Each row is a point on a tangle of strands that fork and nearly touch. The rows are in no order.
Points whose rows are less than 33 apart are linked; no others are. Some points are linked to none.
Z996: [-5 13 11  6 17 -5 -8 10 -8 -1 -4  3 -5  8 11 12 -4  4  4  9 28]
Z871: [ 12 -18  -2   4  -1  -6  12  -7   1   0  10  17  12  -5   1  -6  12 -14
   4  10   9]
Z878: [  6  19  -5 -12 -29   9   3   3   1   4  13 -15  -5  13 -13   5 -31  14
  -2 -26  -4]
Z570: [ -7  16 -12  -4 -19   4 -13  15  19  10   2  -6   9  -6 -23  12   4   7
 -11   0   8]
Z150: [  6  17  -6  -8 -24  -8  -1  -2  11   3   1   0   4   9 -10  11 -26   0
   4 -29  -1]
Z573: [ -9   7   2  12  -6   9   1  19   8  14  24   4   1   4 -10  13  17  13
 -12  26   4]
Z599: [  0  11 -19  -7 -21  -3 -11   9  19   6   0 -11  12 -16 -33  -7 -10 -12
  -5 -22   0]
Z903: [ -1  30 -18  -7 -23 -20 -18  19  13  14  16  -3   9  -1 -18  21 -26   1
  -3 -25  13]
Z215: [ 16 -22  -8 -10  -4  -9  -1 -15  -4 -13 -17   0  17 -23 -10 -19  15 -11
   8  -2 -11]
Z260: [  5 -24   3   8   2  15  11  -8  -3   7  24  -2  -8   7   7 -16  11  -6
   6  14 -14]
Z955: [  4   0 -15  -2 -15 -10  -7  -1  11  -3  -8   1  20 -17 -20  -7   8 -21
  -3 -12  -3]
Z617: [  0   8 -15  -1 -16  -5  -4  -5  28  -3  -9   2  10   0  -3   9  -1  -5
  -6 -16  -7]
Z481: [-14   1  17  13  25  21  15   6 -33   1  -7   0 -16 -13  33  -2   3   2
  -8  27   3]
Z817: [  7  12  -1  -8  -7  -4  -4  -8   4  12  19 -12   2   9   1   8 -17   3
  12 -19   3]
Z971: [  6  17  -7  12  -5 -24  -8   7  11   5   7  14  11   5   2  22  -2 -10
   2  -8  19]
Z870: [  1  13  11   0  -2   9   2 -12 -13   9  12 -22 -10  11  14   2 -18  12
  12 -13  -4]
Z123: [ -3  12 -23  -9 -29   3  -4  -2  26   2 -12  -3   6  -6 -18  12  -8  -5
 -10 -23 -15]
Z276: [-16  25  13  11  15  -6 -11  25  -5  10  -5   5 -13  19   6  25   4  23
  -4  22   7]
Z755: [  1  -1   6 -11 -10  17   4 -18  -5   4   4 -22  -6   5  -2 -10 -12  10
   9 -14 -14]
Z191: [-17  11  16  13  39   4  -5  25 -16  -7 -20  11 -23  10  18   7   0  10
 -10  22  22]
Z946: [  7 -12  10   0  -4   9  10   8   2 -18  -4   9   5 -10  -3 -10  26   2
 -13  29  -3]
Z720: [  3  -1 -27   5 -11  -8  -5  -3  21  14  12  -2  12  -6 -17  -5  -7 -25
   1 -28  -7]
Z995: [ 10 -21   3  -3   0  10   1 -10  -7  -4   1  -9   4 -12  -4 -19  12  -8
   4   8   1]
Z272: [  7 -15 -14  -4 -10  -8   1 -24  10  -3 -15   4  10  -8  -2  -7   1 -12
   8 -23 -21]
Z141: [-16  27  15   9  10  14  -1   8 -12  11   0 -14 -14  11  10  10   4  14
  -2  12   3]
Z886: [  1   4 -21  -3 -16  -1  -8  -7  22 -11 -15   1   5   0  -7   8  10  -1
  -9  -4 -18]
Z454: [ -6  24  -7   3 -10  -7 -12  16  15  10   1   0   8   5 -16  25  -1   9
  -4   3  14]
Z757: [-10   9  12  19  22  -8   3  22   0   0   2  23 -12  13   8  13  12   8
  -7  28  20]
Z707: [ -5   1   1  10  -5  19   3 -11   9   5   6 -13  -7   9   7   0  16   5
   0   1 -17]
Z210: [ 12 -18  -5 -14 -12   8 -11 -10   8 -13  -8 -21   4 -10  -4  -9  16   5
  -3   0 -27]
Z543: [-11  35  16  -5  -9   6  -3   8  -8   2  -2 -16 -13  14   4  11 -16  26
  -1 -10   1]
Z662: [ 11   0  -6  -5   2   1 -13  -1   5  21  31 -21  -5   6 -13  -7 -11 -14
  14 -17  10]
Z378: [ 12 -27  -3 -11  -8  12  -8  -6   5 -11   2 -17   5  -9  -9 -15  25   0
  -7  12 -22]
Z944: [  5  10 -16  -8 -23  -8   2  -8   6   0  -5  -3   9  -2 -11  -3 -18  -8
   9 -34  -6]
Z880: [  8  -9 -12   0 -12  -5  -2 -10  18 -14 -21   3  10  -5   1   5  16  -3
  -6  -2 -25]
Z976: [ -5   5  -8  10 -11  -4  -4  21  12  13  19   4  15  -4 -25   9  12  -2
  -8  18  14]
Z623: [ -7   8   8  13   7  -5   1  16   9 -11  -4  18  -2   9   0  10  15   8
  -7  25  15]
Z197: [-11  13  21   4   8  19   3   8  -3  -5 -19  -6 -18   7  20   3  17  16
 -13  26 -11]
Z537: [  5  24   9   2   4 -12  -6   1 -10   6  12  -7  -7  15  15  19 -15  10
   5 -14  16]
Z424: [ -8  32   2  -1  -3  -5  -5  14  13  -2 -18   2  -8  18  -5  20 -21  21
  -4  -8  11]
Z773: [  3  12  12 -10 -10   7   9 -13 -22   2   2 -16 -15   9   8  -2 -32  14
  16 -20  -1]
Z257: [-18  10  18  17  44  -3   1  30 -12  -5 -12  18 -26  15   9   7   7  13
 -15  32  19]
Z409: [  1  -2 -25   9  -9 -10  -5  12  27  22  28   3  11  -6 -18   1   4 -20
  -5  -6   3]
Z664: [ -2  -9   9 -11   6  14   5 -23 -25 -13 -21 -15  -8 -10  17  -6  -2  17
   4  -2 -13]
Z515: [ 11 -18  -6 -15  -4  -7   7 -33 -14   2 -11   1   8  -2   3  -7 -17   0
  20 -29 -15]
Z453: [  6   6   9  -8   0   2  -3 -13 -10   3  -3 -12   1  -5   1  -1 -13  -2
  15 -15  14]
Z277: [ -3  13   6  -6   4   5  -2 -10   3 -16 -31   1 -13  11  14   8  -7  17
  -2  -8 -15]
Z417: [-13  27   7   7   2   6  -8   9   0  15   6 -11 -10  17   4  20  -4  20
   1   7   4]
Z413: [  5 -10   1  14   7  -5  10  -6   2  -6   3  18   1   0   6   1  13  -3
   2   9   7]
Z907: [ -3  17  -5  -7 -17  -7  -5   4  14 -12 -29   1   6  -1 -13   8 -10   2
  -2 -15   4]
Z891: [  3 -19  12   6  10   8  15 -10 -22  -4   8  16   2 -11  16  -8   6  -5
   2  17   8]
Z28: [-12  -1  15  -3  23  10  -1 -10 -21 -13 -28   5 -13  -8  27   2  -7   5
   0   1  12]
Z462: [-11  10  11  17  36  -6   0   9 -10  -3  -9  13 -22  12  39  14  -6   7
  -4   9  13]
Z350: [ 10  29   4  -2   2 -27 -13   8  -2  12  20  -1   0  12   9  24 -11   9
   3 -15  17]
Z874: [ -3  12   4  -4 -11   3   2  -6   2  -5  -5 -12  -3   6   0   5  -9  10
   2 -17  -4]
Z883: [  9   2 -14 -13 -18 -14   3 -17  -2 -10 -18   2  11  -7  -9  -9 -19 -10
   7 -29 -11]
Z165: [  3  -9 -17  10  -9   1   2  -8  16   6  11  -3   6   5  -3   2   8  -7
   1  -9  -9]
Z938: [  7 -17   4  12  -2   0  13   6   4   7  33  16   8   0 -11 -11  12  -7
  -2  20  12]
Z882: [ 16 -34   4  -1  -4   0  21  -2   1  -7  17  17   8 -16 -16 -28  17 -12
  -6  17  -7]
Z841: [ 13 -23   2   1  12 -10   7 -17 -16  -4  -1  15  14 -17  12  -9   3 -19
  11   2  10]
Z115: [  7 -20  12   5  -6  13  12  -2  -4 -11  11   5   2  -6  -2 -18  22  -1
  -6  25  -1]
Z981: [  9 -21 -12  -7   5 -11  -2 -17  -5   9  -3   0  14 -11 -11 -18   0 -24
  22 -18   1]
Z948: [ 14  17  -6  -4 -14 -24  -6  -1  -5   2  -3   2  11  -6  -9   1 -25 -16
  10 -34  11]
Z629: [  0  -3   8  13  19 -17   1  15  -1 -14 -10  30   0   1   5   9   5  -9
  -8  19  26]
Z949: [  6 -15   6 -12   1   7  -2 -24 -10 -16 -19 -10  -2 -17   8  -7   9  11
   3  -1 -22]
Z587: [-16  -5  16   4  28  19   6   1 -30 -12 -19  -2 -19 -13  34  -5   5   3
 -10  22  -4]
Z84: [  8 -27 -15  -5  -6   4   0   4  13   7  12  -7  10  -7 -23 -21  10 -25
   4  -2  -7]
Z560: [  4   6  10 -14 -19  13   4 -10 -14   3   0 -18 -10   8  -5  -4 -27  17
  11 -20 -10]
Z956: [  3  19   0  10   6 -18  -4   2   7  -1  -2  13   0  11  14  22  -8  -2
   7  -9  19]
Z109: [  2 -10  -8   4  -8   7   2 -15  18   3   2  -9   1   6   3   2  12   1
   0  -5 -23]
Z200: [  2 -15   6 -10   9   4   1 -23 -22  -4 -16   1   0 -18  12  -5  -3  -6
  11  -4   8]
Z850: [ -6 -30  14  -5  25  15   6  -7 -29 -15 -18  11  -9 -20  31  -6   5   7
 -13  28 -12]
Z975: [  3 -13  13  12  14   6  10  -7 -19   3  22   2  -2  -6  19 -12   5  -5
   5  15  12]
Z342: [  0  11  10  -2  10  -2   7 -17 -26   2  -4  -5  -9   7  29   5 -19   6
  13 -17   2]
Z571: [  3 -23 -26 -13  -6  -3  -7  -5  12  15   8 -10  12  -3 -23 -17  -5 -30
   5 -23 -20]
Z508: [  0   6  -3  -8  -6  -1  -4 -11  10 -16 -31   1  -2   0   5   7  -3   8
  -5 -10 -17]
Z610: [-22  24  12  20  28  -2  -7  21  -2   5 -10   5 -24  26  13  16   3  17
  -8  15   6]
Z60: [-13  10  18  17  19  14  14   3 -26   4   5  -6 -15  -4  29  -1   9   2
   1  21   2]
Z718: [-13 -10  15  20  27  10  26   2 -27  -8  -5  21 -16  -1  39  -5   7  -1
  -9  29  -5]
Z786: [ 13 -32 -10 -16   0  -5  -4 -26  -6  -5 -15  -2   5 -17  -2 -16  13   2
  11  -5 -33]
Z241: [ 10 -29   5  -5   5   3   6 -13 -10 -21 -13  13   6 -19   9 -13  16   3
  -6  21  -5]
Z209: [-21   5  16  21  35   6  18  11 -22  -7  -8  13 -28   5  37   2   1   4
 -11  25  -2]
Z68: [-11  -3  15  -3  15  17   9 -13 -30  -7 -22  -9 -11 -14  29  -7   1   8
  -2   9 -11]
Z782: [  7  -3  -4 -16 -11  -6   5 -22  -9 -15 -30  -1   5  -8  -2  -6 -15   3
   8 -22 -11]
Z94: [  4  -4   8   1  -1   4   3  10   8 -19 -15   9   3  -3   2   1  22   3
 -11  23   0]
Z673: [  0 -15  15   4  -1  19  11   1  -8  -5  14  -2  -4  -2   4 -14  25   8
  -9  32 -13]
Z598: [ -2  -1 -23 -17 -21   1 -12   8  20  14   9 -21   6  -5 -32 -11 -21 -15
  -1 -28  -3]
Z296: [  8 -24  -9 -24  -9  -5  -5 -23  -7  -2 -16 -16   4  -9 -12 -17  -5   2
  14 -21 -29]
Z618: [-14  25   5  14   5  -3 -11  22   2  16   5   4  -6  18  -6  24   7  18
  -6  26  12]
Z129: [-23  25  16  18  21   8   4  25  -4   4  -7   6 -21  18  13  10  13  15
 -10  26  -4]
Z800: [-12  17  17  15  13  10   2   1 -16  11   3  -9 -13   3  23   4   5   6
   1  10   2]
Z217: [ -1   2 -12 -14 -21  17  -9   2  20   2  -3 -22   6  -5 -25  -6   4   4
  -7  -9 -10]
Z733: [  4 -22  -9 -15   3   8  -4 -17   3  13  15 -23   1  10 -13 -15 -10 -14
  18 -18 -17]
Z758: [ -1  -8 -27  -6 -13   6 -12  11  31  13  10 -14   6  -9 -26  -8   0 -19
 -10 -18 -15]
Z761: [ -2  26 -13  -6 -26 -13   1   8  17   7   6   4   1  12 -11  19 -31   8
  -7 -26   4]
Z867: [  9 -30 -14 -11  -7  10  -3  -2  18  -4   9 -14   7  -7 -18 -16  21  -7
  -6   7 -26]
Z918: [-13   5  13   6  34   8   5   5 -16 -15 -28   8 -16   3  28   3  -1   4
  -7  11   9]
Z12: [  1  -7  22  14  16  -3  21  15 -22  -2  25  27  -3   2  24  -4   1   4
  -8  31  22]
Z40: [ -1  24  -4   8   1 -16 -18  18   1  22  24  -8   6   8  -4  23  -3  13
   0   3  23]
Z328: [  3  -6  -6   0   1  -2  -7   0   6   5  10 -10  11  -5 -16  -5   6 -13
   8  -6  13]
Z474: [ -3  14   8   4  -2   2 -12   8  -1  11  10  -7   0   3  -3   4   3   5
   3   4  18]
Z261: [  3   0  -2   8   7 -15   1   7   5 -12 -11  25   7  -1   0   6   5 -14
   0  10  21]
Z428: [ -4  12   9   0  11  -5  -1  -6   8 -11 -24   8  -9  16  18  12  -7  11
   0  -8   4]
Z329: [  4 -33  -3  -1   4  14   5 -18   0   6  16 -11  -4   5   2 -19  16  -2
   1   9 -25]
Z442: [  3  11 -18   6  -6 -19  -5   4  18  10   9  11  19  -2  -7  12   1 -20
  -3 -13  10]
Z595: [  3 -13  -2 -14  -3  -3   0 -24  -8 -15 -25  -1   5 -16   7  -4   2   2
   9 -13 -15]
Z2: [ -8   5  17  -4  13   5   0  -7 -22 -10 -16  -5  -6  -6  23   3 -12   7
   3  -5  13]
Z477: [ -1  28   5  -8 -27   2  -3  11   0   3   2  -8  -7  18 -10  13 -33  26
  -3 -17   4]
Z205: [  7 -19 -24 -17 -14  -3 -10 -11  12  -2 -10 -15  14 -13 -23 -18   2 -14
   3 -20 -28]
Z753: [ -2  -6 -10  -2 -13  11 -10   7  23  13  14 -13   8  -3 -25  -1  14   0
  -4   4   0]
Z394: [  7  -5 -16 -18 -26   2  -5  -7   8  -9 -13 -13   9  -7 -21 -10  -6  -4
  -4 -21 -23]
Z828: [-16  33  13  -2   5   0 -11  16   4  -4 -22  -2 -14  22  -1  20 -16  26
  -5   0   2]
Z492: [-16  16  18  13  19   5  -1  20 -16   5  -1  -1 -15   1  15   7   7  12
  -5  31  17]
Z674: [  5  -3 -14   9  -7 -18   4  -2   9  -9 -12  17  18  -8  -3   0  12 -17
   0  -2   3]
Z108: [ -3  32   8  -8 -10 -12  -2  14   2 -10 -15   2  -7  16  -5  14 -34  17
  -1 -16  12]
Z447: [ -8  21  -5   8   2 -21  -9  22  20  -4 -14  18   9   9  -8  20   6  -1
  -5   3  19]
Z518: [  5 -10  -1 -10   1  -2  -1 -19 -11   5   4 -11  -1  -5  -5 -15 -12  -9
  19 -21   4]
Z107: [  5  -2  -6 -11 -19  12 -11  -1  16  -9  -9 -18   4  -8 -12  -2  11   7
  -9  -4 -22]
Z490: [ -3  13  -9 -11 -22  12 -16   7  15  16  17 -20   0   2 -25   6 -18  11
  -4 -14   4]
Z868: [ -4  -9  11  12  11  16  10   1 -20  13  28 -12  -7  -2  14 -12   6  -5
   5  12   6]
Z305: [  6  -6  -2  14  -5 -15  10  12   7   5  25  23  13   1 -13   1  13 -11
   0  15  18]
Z110: [-15  14  11  13  -2  22  -4  14   5   2  -1  -7  -8   7  -3   8  26  17
 -12  25  -4]
Z940: [ 14 -26 -16 -21  -9  -6 -11 -18  -1  -8  -8 -11   8 -14 -11 -22   8  -9
   8 -17 -33]
Z20: [  1 -31   5  -6  20   8   9 -20 -22 -18 -20  15  -8 -17  33  -8  12   9
  -8  19 -16]
Z220: [-16   0  23  14  26  11  15  17 -21  -8  -2  13 -19  -1  20  -3   8   6
 -15  43   7]
Z797: [-12   7  18  14  43   0   9  11 -22   0  -7   9 -27   6  37   8  -9   1
  -7  15  13]
Z699: [-11   7  17  13   3  17   9  18  -6  -3   4   3 -12   5   5   0  26  14
 -15  38  -4]
Z726: [ -6 -17   9   7  19   7  13 -19 -19  -9  -9  11  -6  -2  33   0   6  -1
   3  14 -11]
Z983: [ -8   2  16   7  35  -7  -4  20  -7 -13 -17  15 -16   5  15   7  -4   9
  -9  20  33]
Z814: [ -6   6  -6   4 -12   4  -8  19  16   5  -1  -1  10  -4 -22   7  17   3
  -8  16  12]
Z952: [ -1   1   5   7   0  11  -1   5   3   9  15 -11   2  -2  -5  -4  17   4
   5  11  11]
Z73: [  7 -11 -15 -20 -14   6   1 -13   5   6   9 -18  -3   9 -19 -14 -26  -1
  12 -36 -19]
Z716: [  6  31  -3   0  -2 -29 -20  17   1  16  19  -3   5   5  -4  21 -14  11
   5 -10  23]
Z572: [  2 -10   5   5  11   3  10  -3  -1 -10 -16  18  -3  -1  17   3  12  -5
   0  13   7]
Z551: [  1 -28  14   8  19   5  21 -10 -20 -10   1  26  -3 -12  27  -8   6  -4
  -5  22   8]
Z485: [  1 -10   5   9   3  10   9 -12  11  -7  -5   8  -2   3  13   2  19   7
  -4  14 -17]
Z34: [  0  -2  11   2  12   5   2  16   4 -25 -24  11  -9   5   9   1  21  10
 -15  29  -6]
Z887: [-12  36  19  -3   9  -3 -11  21 -12   1 -14  -4 -17  20   1  19 -20  26
  -4   4  16]
Z847: [ -4   0  20  15  27  -9  12  15 -14  -2   8  25  -9  -1  26   5  -2   1
  -7  29  25]
Z353: [  7   0  -8   0  -2 -15   4  -8   3 -11 -20  18  14 -11  -3   0   4 -23
   4 -11   9]
Z149: [  1  12   6  -6  -8   7  -1 -10  -7  17  23 -23  -8  13   2  -2 -20   5
  12 -23  -2]
Z158: [  1  -3  -2  -4  -5   4  -3  -8   6  -9 -11  -2   7  -7  -2   2  13  -3
   0  -1   1]
Z132: [-2 -2 18 12  3  0 20 14 -7 -2 26 23 -4  5  3 -5 11  8 -9 35  7]
Z719: [  2   9 -20 -11 -33 -13  -1  -4   5  -2  -3  -3  13  -8 -24  -7 -29 -15
  -2 -39 -14]
Z234: [  1   9 -17   1 -10  -8 -20  13  19  23  29 -12   9   1 -26   8  -5  -4
  -2  -7  11]
Z538: [  9 -18   4   3  19  -9  11 -15 -13  -6 -12  28   4 -13  22  -5   0 -12
   9   7  13]
Z992: [  3   8  -5   7   4 -21  -2  -4   0  -9 -14  19  10  -5   5   8  -6 -21
   9 -18  17]
Z144: [  9  -8 -17 -13 -12  -9  -4 -13  -1   3  -4 -15  14  -6 -26 -22 -17 -17
  16 -31  -4]
Z148: [ -5  19  -8   3  -5 -16  -8  14  17  -9 -20   7   6  -1 -14  16  -2  -2
  -2  -8  16]
Z925: [ -9 -14  16   5  15  14  13   6 -16 -17 -10  12 -16  -4  25  -4  13   9
 -19  36 -16]
Z358: [ 10 -15 -16  -3 -11 -11   6 -16  13  -9 -15   9  13  -8  -1  -3  13 -14
   2  -5 -23]
Z722: [ -4   8  -2 -15 -17  17 -10   2  14   7   3 -24  -1   1 -24  -1  -8   3
  -3 -14  -4]
Z784: [ -2 -18 -33 -13 -10 -10  -9  -5  16  10  -1  -7  19  -8 -28 -17 -11 -34
   4 -32 -32]
Z181: [ 4 -5 14 13 11 -7 18 13 -9 -1 23 29  2  6  7  2  9  1 -6 29 21]
Z167: [ -2  10 -19 -15 -19   3 -16  13  20  21  19 -24   1  -1 -34  -1 -19  -7
  -4 -22   2]
Z830: [  2 -17 -20 -17  -8   8  -8 -10  15  13   6 -21   5   3 -20 -15  -6 -14
   7 -19 -18]
Z574: [ -4   2  12  16  -4   4  13  21   6   6  24  17   2   8  -7   4  18   8
 -10  32   6]
Z994: [  1  19  -5   4 -11  -6  -9   7   9  24  30 -10  -3  14  -1  19  -7  10
  -1 -10   5]
Z218: [  4 -27  15   6   7   3  25  -3 -17  -3  22  24   5 -10   6 -18  10 -10
  -4  25   7]
Z174: [  8 -15   2  -4   9  -2   2 -18 -14  -3  -9   1  12 -18   2 -13  -2 -12
  16  -4  11]
Z650: [-12  12   5  13  -6  12  -4  14   6   5   9   0   1   6  -4   8  13  15
  -9  19   4]
Z429: [ -3 -11  -7   9  -6  15   7   2  21  10  24   3  -3   8  -4   1  21   4
 -14  16 -16]
Z8: [ -4  10  -6   2  -8   8  -7   1  15  21  28 -18  -5  10  -7   9  -2   4
   2 -11   4]
Z196: [ -1  16  14   4  11   0   2  -8 -15   6   9  -3 -11   6  19  11 -14   1
   9  -7  12]
Z502: [ 12 -30   9   4  -6   0  24  -1  -1  -9  21  25   7  -6  -4 -20   9 -11
  -6  22  -2]
Z226: [  2  15 -15  -1 -18  -9  -8  12  10  -1  -8  -2  17 -13 -25  -2  -1 -11
   3 -16   9]
Z415: [  5   5   0 -18 -26  13   2  -5  -2   5   8 -24  -6  10 -17  -9 -30  11
   4 -25 -12]
Z10: [ -5  34  -7 -10 -23 -17 -12  16  12   9   5   3   3   9 -14  23 -31  15
  -5 -17  10]
Z324: [  6  18 -24  -2 -19 -21 -12  12  16  16  17  -2   9  -7 -20   4 -25 -21
  -2 -31   0]
Z820: [ 14 -20 -16   3  -2 -14  -2  -8   0   9   8  11  19  -6 -18 -19   5 -32
  15 -15  -4]
Z639: [  3 -12   4 -12   5   8   1 -24 -26  -7 -16  -9  -2 -17  13  -9 -14   8
  14 -12  -5]
Z584: [ -5  31  -2   3  -4 -11  -9  13   6   3  -6   2   0  13  -4  24 -13   9
  -2  -7  17]
Z564: [  0 -11   2  14  -1  12  11  -3   2  12  22   0  -2   9   4  -8  18   3
   0  17 -10]
Z646: [  3  13   4   7   1  -8 -13  14   3  16  24  -8   3   5  -8  16   7   5
   5   9  22]
Z374: [ 13 -40 -11  -9   3  -1   3 -24 -11 -10  -8   8   6 -18   7 -17  16   1
   6   8 -31]
Z858: [-17  15  18  17  19  17   6  10  -9  -2 -12   2 -20  12  24   4  13  13
 -12  22 -10]
Z805: [-12  11  18  19  35 -14  -2  32 -11   1   8  24 -18  14   9   9   2  15
  -8  36  22]
Z655: [  8 -16 -10 -25 -18  -2   0 -21  -7  -5 -12 -13   2  -7 -16 -17 -18   2
  15 -28 -16]
Z954: [ -3  -2   1   6 -10  18  -1   1  11   2   7  -6  -4   4  -2   1  22  11
 -13  16 -20]
Z857: [ -5   7  11  15  10  14   7  -2 -18  18  25 -14 -12   2  17  -1   7   2
   9  10   0]
Z651: [  4  14  -8   0 -10  -7  -5  -3   9   8   8  -3   5   3  -5  11 -11  -3
   8 -20   9]
Z421: [ 17  -3 -13  -1  -1 -16  -6  -3   6  17  23   3  17  -7 -12  -8  -7 -34
  13 -18  13]
Z856: [ -8  13   8  11  26  -6   3  -1  -1  -4 -12  10 -13  13  27  14  -8   8
   8  -2   9]
Z681: [-12  12   3   2  12  -6 -11  19  14  -9 -29   5  -6  10  -3  15   3  14
  -8  12   9]
Z457: [ -9  -2  12   8  27  -8   0  20   1 -18 -21  21  -6   3   6   1   7   3
  -8  21  24]
Z575: [  2  -8  -7 -13   0   8 -11  -7   0  18  20 -25  -3  12 -16 -10 -16  -8
  15 -22  -4]
Z42: [  9 -28 -18  -7  -7  -5  -3   1   6  -2   5  -2  18 -13 -23 -26  13 -29
  -3  -2 -21]
Z138: [ -4  -7  17  12  38   3  12   8 -17 -12  -7  24 -12  -3  30   1   2   1
 -12  22  18]
Z693: [  1  -5  -1   1   4  -1   7 -19   0  -9 -11   3   0   6  19   4  -2   5
   7  -6  -9]
Z614: [ 11 -12  -9  -6   3 -10  -7  -7   4  18  25 -10   7   1  -7  -5  -6 -23
  11 -21  11]
Z46: [  0 -11   8   5  23  -2  11 -12  -6 -13 -18  21  -5  -4  24   3  -3  -8
   2   8  13]
Z255: [  1  -8  -3   1  -7  18  -4   3  12   6  15 -16   3  -2 -14 -10  14   0
  -1   6  -4]
Z974: [  2  23 -16  -3 -14 -17 -16  16  14  15  20  -4  12  -4 -21  13 -10  -3
   0 -15  19]
Z534: [  0 -10 -16  -9 -10   4 -11  11  21  16  18 -18   8  -3 -25  -4   8 -14
  -4  -3  -6]
Z541: [-13  29  24   1  19   2  -4  14 -16  -1 -15  -5 -18  11  14  10 -13  19
  -2   3  10]
Z325: [  5   0  -8  10  -2 -23   3  13   9  -7   0  24  19  -8  -4   1   9 -16
  -1   4  15]
Z909: [  5   1  -4  13  -5 -18  -3  23   6  10  30  13  15  -1 -15   8  12  -7
  -4  17  20]
Z233: [ -2   9  -5 -14 -15  -3  -1  -5  14 -20 -29  -2   6  -1  -9   8  -6   5
  -4 -19 -11]
Z139: [  8 -32  -9 -13   3  12  -4 -20   3   3   9 -14   0   3  -6 -18  16  -4
   9  -2 -31]
Z648: [-11  16   6   8   6   9   4   4   8  -7 -10   1  -5  13  13  12  11  12
  -4  10  -1]
Z247: [ 17 -23  -9   5  -2 -12   8  -6   3  -2  13  15  14  -6 -11 -15   8 -30
   5   0   6]
Z910: [ -5   3  11  -6  -1  21  -4 -11  -7  -9 -14 -21  -9  -4   6  -3  11  15
   1   1 -15]
Z756: [ -1  -2  22   6  -3  20   6   8  -9 -12   5  -3  -8  -5   6  -7  29  12
 -18  37 -16]
Z986: [ -1   9   9  -1   7  -1  -6   5   7 -20 -30   3   0  -1   3   7   4   6
  -6   8   9]
Z936: [-10  13  -1   4   3  -9  -7  14  15  -6 -13  11   2  11  -5  17  11   8
  -9  15  15]
Z323: [ 13   9 -11  -4  -6 -21  -6   1   0   7  11  -2  12 -10 -15  -3 -12 -27
  11 -30  10]
Z688: [  4 -17 -17   8  -6  -5   5  10  16   9  29  13  15   0 -21 -17  12 -26
  -6   2   4]
Z488: [ -3  -8   5   5  -9  17   5   0  12  -9  -3  -1  -2   4  10  -1  29   9
 -15  24 -20]
Z772: [-3 -2 12  6  8 12  8 -2 -8 -5  0 -7 -6 -4 11 -2 15  7 -4 18  2]
Z665: [  3 -28  -2   4  -9   4  14   9  11   2  34  11   8   6 -16 -19  13 -11
  -8  18  -5]
Z134: [  0 -12 -23   3 -10  -8  -7   5  12  -1  -1   0  22 -14 -24 -18  10 -28
  -7  -9 -11]
Z102: [-10  10  18   1  -1  24   1   0  -6  -4 -14 -16 -14  -1   9   1  14  17
  -8  14 -15]
Z65: [ -1   3 -11   3  -4   6 -10  12  14  25  34 -18  -1   4 -16   2   3  -2
  -1   0   5]
Z437: [  9 -20 -15  -8  -8  -6   5 -28   1   6  -7  -1   8  -1  -3  -6  -6  -2
  16 -27 -23]
Z482: [-17  29   5   7  -4   0 -18  18   0  24   9  -7  -6  14  -5  26  -2  26
  -4  10   8]
Z75: [  4  -1   5  -3  -3  -3   9 -25 -15   2  -5   0  -4   5  18   2 -22   5
  13 -23  -4]
Z464: [ 13 -32  -3  -4  -2  -1   8  -5  -4  -3  10   3   9 -14 -13 -24  18 -12
   5  14  -2]
Z694: [ -2 -17  14   9  25   3  15   4 -14 -16  -8  28  -7  -8  19  -5   3   1
 -12  26  11]
Z22: [  3  -4   4  -6  13   0  -5  -4  -5 -26 -35   8  -5  -5  13  -2   4   0
  -2   6   7]
Z203: [  1   2  13  12  15   1   6   0 -12   7  15   1  -1  -3  15   3   5  -1
   7  11  23]
Z292: [ 14  13  -2   0  -3 -25  -5  -7  -4   0  -3  11  13  -5   7  11 -13 -16
  10 -28  16]
Z386: [ 10  24   1  -9 -17 -13   4   3  -7  -7  -2   3  -3  16  -1  15 -37  14
   7 -25  10]
Z684: [  7 -24 -11   2  -6   4   4   3  15   7  31  -2   7   2 -24 -17  11 -18
   0   7  -2]
Z7: [  8 -37   0  -8  13   6   4 -23 -21 -11 -12   6   2 -18  19  -9  18   8
   5  14 -24]
Z133: [  4  -7  -7  -7  -8  -7  -4 -13   0   4   0 -10  11 -11 -14 -11  -8 -16
  16 -24  -2]
Z333: [ 15  10   3 -14 -21  -9   8 -10  -9  -4  -4   2   1  11  -1  -1 -38  10
  11 -27  -1]
Z312: [ 11   3   1 -11  -9 -10  13 -22 -16  -1  -5   6  -2   7   9   1 -37   8
  18 -28  -2]
Z596: [  8 -13   2  -7   8  -5   1 -17  -4 -23 -31   9   6 -11  12   0   3  -1
   5  -3  -4]
Z93: [ -2  -8   2  -6  -4  19  -3 -14  -7   9  14 -27  -7   8   0 -13   1   4
  10  -6 -17]
Z778: [  5  -4 -25 -18 -28  -6  -5  -5  11  -1 -12 -12   8  -6 -25 -13 -22 -11
  -2 -35 -23]
Z111: [ -4  17   0  -1   0 -11   3  -6  11  -5 -12  11  -3  13  12  19 -13   4
   1 -16   9]
Z744: [-12  17  17   2  25   8  -2   7 -12  -7 -18  -1 -15   2  21   9  -2  11
  -2  13  12]
Z337: [  1 -21  -7 -14  -5  16  -4 -20   3   6   5 -23  -2   0  -2 -16   3   3
   8  -6 -29]
Z441: [ -5  -1 -31 -11 -25   3  -9   1  28   9  -1 -12   7  -9 -23  -3  -9 -10
 -13 -23 -22]
Z626: [  1  11  15 -11   3  -3   0  -3 -20  -6 -10  -8  -6  -1   7   4 -19  10
   8  -9  20]

A fork is a point with three links, a tip a point with one. Leave the first point through the second and follow the links. Name the first fork or tip that comes.
Z952 / Z255: Z515
Z34 / Z94: Z891
Z639 / Z200: Z133
Z261 / Z325: Z784
Z107 / Z217: Z684
Z123 / Z441: Z424
Z428 / Z277: Z936
Z551 / Z694: Z34

A fork is a point with three links. Follow the links from the first point to the second and name the forks in between, in order.
Z107 / Z814: Z684
Z109 / Z149: Z954, Z560
Z68 / Z954: Z664, Z595, Z944, Z150, Z560
Z60 / Z673: Z800, Z975, Z891
Z883 / Z111: Z595, Z936, Z428
Z337 / Z109: Z954
Z276 / Z508: Z800, Z664, Z595, Z936
Z560 / Z664: Z150, Z944, Z595
Z325 / Z940: Z936, Z595, Z944
Z596 / Z129: Z595, Z664, Z800

Follow the links from the first point to the second, and from the first to the third. Name the last point that the two ways share.
Z277 / Z8 / Z203: Z595
Z639 / Z629 / Z429: Z595
Z551 / Z46 / Z417: Z800
Z428 / Z572 / Z948: Z936
Z218 / Z870 / Z786: Z944
